Points, in no order, along strands that fork, close into loops and pass close to each other.
In the rows, zero is written as 128.
Points whose rows are less than 68.9 apart are linked; no others are. Some points are linked to none.
k_652: [156  74 151 106 132  48 111  64 168 120 117 124 117 163 137  83 125 174
 198 164 139 138]
k_675: [104 130 132 127 109 167 137 172  98 115 147 116 124  88 146 147 116 141
  95 111 137 157]
k_973: [193 103 125 125 123 107 112  89 107 122 146  80 157 137 151  85 106 153
 158 120 157  95]
k_415: [ 64 132 132 139 155 191 135 164 153 135 135 205 144 148 109 127 114 129
  62 147 128 143]
k_151: [109  99 168 106  97 100 132 133 150 110 145  83 101 102 162 122 105 204
 135 159 110 166]
k_459: [175  85 136 131 114  59 136  74 106 125 121  91 138 114 172  55  98 162
 150 141 182 105]
k_562: [172  99 144  94 130 101  99  95 165 125 136 103 140 174 115  94 120 156
 198 144 122 112]
k_579: [ 92 127 118 146 160 198 131 168 108 129 155 173 130 118 131 157 124 114
  55 118 151 144]
k_941: [141 124 122 154 114 156 135 150  52 138 174  92 120  79 151 161 119 140
 106  73 162 147]
k_976: [ 71 127 132 143 150 197 145 170 129 127 148 188 140 118 130 140 108 132
  49 135 139 149]
k_13: [ 72 137 123 133 166 197 125 160 152 147 136 209 141 167  94 129 133 115
  67 143 127 145]
k_242: [ 79 112 152 120  84  95 175 128  94 114 121 124  99  62 178 118  97 163
  93 147 106 167]
k_540: [145 150 124 124 136 107 121 121 176 138  82 138 138 144  91 117 151 101
 177 141 103 104]
k_711: [104 147 126 111 142 118 129 117 186 137  73 159 125 169  61 133 156  89
 163 153  76 119]
k_402: [125 140 127 110 121 130 123 139 149 122 126 127 128 139 120 131 146 112
 162 125 105 133]
k_868: [140 125 135 111 112 122 126 126 124 121 157  89 126 137 145 116 121 146
 161 127 125 141]
k_480: [114 159 122 108 156 167  92 145 171 134 114 142 134 172  52 147 157  95
 155 122  99 130]
k_15: [167 140 119 148 108  78 141 111 127 134 104 115 138 107 155  88 129 127
 154 143 152  96]
k_382: [121 139 100 166 138 152 165 139  64 136 135 148 132  91 159 165 136  89
  89  87 163 126]
k_159: [ 83 118 141 132  97 139 173 154  83 113 135 143 108  73 166 135  99 134
  74 132 127 155]
k_34: [128 126 126 133 107 156 137 157  68 129 169  97 117  83 145 147 115 137
 107  94 152 155]
k_566: [149 110 136 118 121  59 134  96 163 131  96 129 115 134 152  90 140 144
 187 159 124 125]
k_991: [205 115 109 150 135 137 107  94  75 119 175  58 165 133 137 124 102 150
 130  92 167  79]
k_304: [ 87 112 145 113  95  88 163 127 122 110 121 124  91  91 180 122 113 162
 114 156  98 164]
k_165: [163 165 120 144 135 118 115 127 175 142  78 135 138 141  78 121 150  96
 163 147 112  87]
k_969: [199 176 118 173 149 133  79 141 165 145  95 115 147 154  41 138 156 105
 141 142 129  79]
k_923: [177 171 118 157 152 139 102 141 172 141  75 130 145 143  43 132 159  91
 147 142 120  83]
k_181: [211  99 116 143 123  75 112  89 101 116 127  81 155 121 151  53 106 150
 117 144 189  77]
k_720: [139  65 169  94  97 105 122 106 103 118 173  55 113 122 160  93  80 211
 130 139 138 156]
k_604: [155 175  93 183 139 127 125 139 144 141  75 170 144 118  90 141 157  67
 101 136 131  77]
k_955: [140 151 124 111 141 147  93 135 176 135 118 119 137 170  70 133 147 109
 180 125 104 121]
k_547: [182 118 119 150 110  68 142  96 108 132 112  97 143 102 174  67 113 143
 147 141 176  96]
k_766: [109 157 124 128 144 124 131 118 171 134  68 173 136 152  69 134 154  75
 144 141  88 110]
k_984: [100 148 102 136 191 209 102 142 137 157 128 199 139 173  84 161 165  90
  78 116 137 132]
k_550: [ 86 130 140  87 139 115 112 133 202 120  92 144 102 184  62 137 148 123
 160 165  61 144]
k_788: [152  70 170  89  85 118 117 106  78 128 185  43 116 102 151  92  60 212
 110 118 141 155]
k_56: [ 81 127 132 111 116  83 153 110 163 112 102 168 101 142 136 128 139 113
 132 162  76 145]
k_370: [ 90 155 112 146 134 145 151 126 136 138 104 213 137 149 115 133 140  67
 109 130 116 117]
k_310: [130 156  99 158 153 160 127 137 124 136 111 166 147 124 117 160 153  75
 114 106 142 107]
k_847: [236 105 123 127 143  78  67 105 130 108 117 104 144 163  94  59 131 134
 114 172 167  72]
k_890: [ 89 143 110 124 185 210 102 161 154 146 130 193 141 175  77 151 157 107
  80 129 125 138]
k_399: [172 168 103 177 161 153  83 150 148 145 109 129 153 140  72 174 162  99
 134 107 150  82]
k_292: [ 96 112 146 116  77  92 172 127  72 125 130 108  94  54 180 112  95 164
  94 135 122 165]
k_229: [172 112 138 113 116 117 114 101 124 125 157  87 143 147 144 104 119 144
 173 124 137 115]
k_565: [135 110 148  98 105 106 125 129 125 121 160  86 112 125 159 108 114 164
 156 140 115 150]
k_995: [167 120 129 118 114 155 109 126  89 121 192  65 144 140 137 131 110 156
 144  98 143 128]
k_365: [126 123 135 125  86 143 151 148  62 129 158  88 111  71 159 130 106 151
 101 106 138 156]
k_395: [140 153 113 141 119 101 144 122 142 130  91 141 134 115 140 121 142  99
 152 135 124 103]
k_342: [122 121 132 110 116  68 144  98 163 127  97 138 106 131 159 109 141 132
 171 156 102 135]
k_684: [125 152  94 169 134 133 168 129  85 127 114 171 139  93 161 149 136  74
  95 103 153 106]
k_204: [155 145 104 177 150 155 126 145  70 147 152 111 140 107 148 188 145 110
 115  72 183 109]
k_862: [103 149 126 107 137 170  99 162 155 119 138 129 126 155  95 142 140 121
 132 125 109 144]
k_607: [128 130 139  93 120 129 106 147 163 117 141 107 117 157 112 130 132 139
 169 136 100 138]
k_931: [168 110 133 143  98 139 134 122  36 146 189  61 126  85 143 140  93 161
 110  68 165 138]
k_967: [114 135 106 160 187 186 135 144  88 150 148 179 132 131 142 175 150  87
  70  98 169 127]
k_614: [ 76 105 143 116 102  79 156 111 175  95 111 153  88 116 154 136 120 170
 115 174  72 171]
k_193: [121  89 150 102 111  70 125  98 177 115 127 118  89 142 153 110 134 182
 174 166  99 177]
k_164: [ 77 140 134 101 149 129 128 116 187 131  74 164 118 179  50 136 155  91
 156 159  63 133]
k_988: [206 105 111 136 123 117 114  87  87 125 158  64 159 128 153  93  99 152
 135 110 170  83]
k_549: [ 78 129 132 131 100 120 177 137  93 114 126 166 114 101 167 128 112 112
  92 140 112 146]
k_618: [104 165 107 152 136 126 156 117 136 132  88 198 145 130 126 126 137  63
 113 132 114 106]
k_978: [103 152 100 147 181 191 117 137 135 154 122 205 145 163  92 159 161  71
  91 111 142 117]
k_824: [ 96 103 149 109 100  70 157 107 135 109 121 120  84 106 180 114 122 167
 140 160 100 173]
k_203: [ 95 123 151 107 109 145 118 167 155 103 143 105 121 114 134 141 107 167
 123 139 107 153]
k_677: [ 88 144 122 116 122 116 141 129 147 121 104 168 121 144 131 132 138  99
 131 144  93 137]
k_417: [134 155 102 167 187 177  90 160 115 154 137 141 145 139 115 198 166  95
 115  78 170 100]
k_685: [150 170  98 175 158 145 115 138 145 144  86 170 151 128  92 161 164  74
 117 115 137  86]
k_581: [169  99 138 118  94 134 133 110  37 142 188  49 126  92 150 113  89 169
 113  80 158 138]
k_460: [134 142 104 177 143 149 154 142  60 141 139 129 132  82 161 175 137 100
  94  69 178 118]
k_701: [123  97 160 106  89  97 134 123 123 117 155  79 101 113 166 109 107 189
 143 148 121 166]
k_110: [ 85 139 142  86 140 138 100 153 202 117 114 131 111 175  71 144 140 140
 148 153  72 148]
k_132: [ 67 123 143 128 104 103 175 130 123 110 114 177 106 120 164 125 115 116
  97 159  93 150]
k_44: [ 88 125 134 125 109 158 147 164  99 109 141 134 121  83 150 135 105 142
  80 125 130 152]
k_84: [101 133 147  88 133 155  88 175 193 112 138 109 124 170  75 144 135 157
 150 145  86 151]
k_281: [114 128 150  92 120 146  95 168 182 109 153  98 122 162  98 135 131 168
 152 140  95 147]
k_888: [ 94 105 137 110 109  59 159  97 160 104 109 144  86 122 172 122 129 160
 138 170  82 172]
k_791: [121 145 135 107 133 109 121 118 184 132  87 138 123 155  88 128 150 107
 174 145  87 122]
k_960: [166 132 138 102 143 122  98 119 180 136 116 113 139 176  73 117 143 127
 195 140 104 108]
k_72: [121 165 113 151 136 117 139 116 162 138  54 182 140 144  79 123 151  64
 130 147  96  85]
k_678: [161  67 156 100 113  84 134  68  76 124 157  64 132 121 172  70  83 167
 148 115 168 128]
k_241: [155  77 151 103  91  95 140  82  57 137 171  56 115 100 169  76  78 173
 126 106 160 141]
k_730: [166 138 116 150 107  52 151 105 140 133  84 126 130 102 167  79 133 120
 155 162 146  98]
k_963: [121 160 100 164 130 134 164 121 112 129  91 184 142 109 141 137 143  64
 108 122 133 102]
k_166: [102 127 135 108 118  77 146 103 167 122  91 148 105 137 139 121 146 119
 156 154  81 138]
k_624: [168  78 146 100 136  74 107  77 164 123 126 113 128 166 138  88 121 165
 197 149 134 125]
k_731: [110 156  97 155 169 172 128 132 129 146 116 193 146 139 107 161 156  70
  97 105 142 118]
k_817: [104 149 116 127 133 161 133 151 124 120 130 159 130 130 130 144 138  90
 112 119 122 136]
k_85: [ 89 129 140 104 126 161 108 176 160 103 140 129 123 138 120 142 121 147
 121 136 106 153]
k_597: [ 68 123 134 119 105  75 167 107 151 110 106 186 100 138 152 128 126 120
 113 166  74 151]
k_926: [148 124 138 113 108 150 113 138 111 117 183  76 133 134 134 129 117 149
 144 117 132 136]
k_40: [139 147 105 154 148 168 119 151  99 131 149 124 146 121 136 174 150 101
 121  84 162 124]
k_532: [162 165 104 175 186 170  75 157 133 154 127 133 155 149  90 196 168 101
 125  83 165  84]
k_443: [140 168 108 164 128 110 137 123 159 132  60 172 140 122  93 127 152  71
 121 150 110  81]
k_617: [110 154 116 109 151 180  89 162 159 124 132 141 136 163  75 154 154 106
 134 118 112 140]
k_8: [187 112 121 122 122 147 107 110  89 121 184  67 156 140 137 133 106 144
 147  93 151 101]
k_9: [ 56 106 156 122 144 217 138 158 154 129 133 146 165  80 137 153  75 179
  87 111 134 144]
k_308: [122 148 114 132 132 161 126 151 115 125 142 133 130 125 130 153 147  99
 128 103 132 137]
k_341: [ 85 148 116 128 136 151 141 140 133 123 118 179 131 143 121 139 142  85
 107 128 108 139]
k_177: [116 122 137 120  83 111 167 134  61 132 142  97 105  61 172 115 102 145
 109 110 140 157]
k_199: [164 119 139 133 121  42 138  91 162 133  86 131 125 118 156  77 136 138
 170 171 144 103]
k_861: [ 95 130 110 155 181 200 144 156  92 147 161 185 123 127 140 166 142  99
  41 109 168 138]
k_710: [163  80 149  99  93 121 125  97  49 136 183  41 120  99 150  90  76 187
 109  93 156 144]
k_679: [122 141 101 161 193 187 110 155  99 156 146 152 136 126 131 195 165  99
  94  75 171 117]
k_97: [151 120 121 152 104 151 136 137  28 148 186  76 121  78 146 160 104 149
  99  61 172 139]
k_872: [158  83 145 117 112  73 141  75  91 130 147  75 135 117 179  69  96 164
 159 125 168 126]
k_87: [ 97 116 159 104  99 125 129 156 161 107 141  98 114 115 148 132 107 182
 127 151 102 161]
k_271: [168 113 147  98 136 106  99 106 177 129 126 101 134 181  88 105 133 145
 199 142 110 110]

A tip is a point with one link. Name the tips that can be reached along the links from each point below, in the order of the rows.
k_581 => k_720, k_614
k_604 => k_402, k_969, k_399
k_87 => k_652

A piece is two or more points that can be reached from each other along the links. Count, over all rows, the pieces, the separate loops (a circle has one, a figure eight two, a Y none), the forks (points with three links) and the tips (points with one).
pieces => 3
loops => 3
forks => 6
tips => 6

A fork is a point with three links, a tip a point with one. Leave the first point through the second and follow the links. Name the first fork or tip that comes.
k_56, k_166 => k_710
k_460, k_382 => k_341
k_984, k_978 => k_711
k_34, k_675 => k_56
k_862, k_617 => k_652
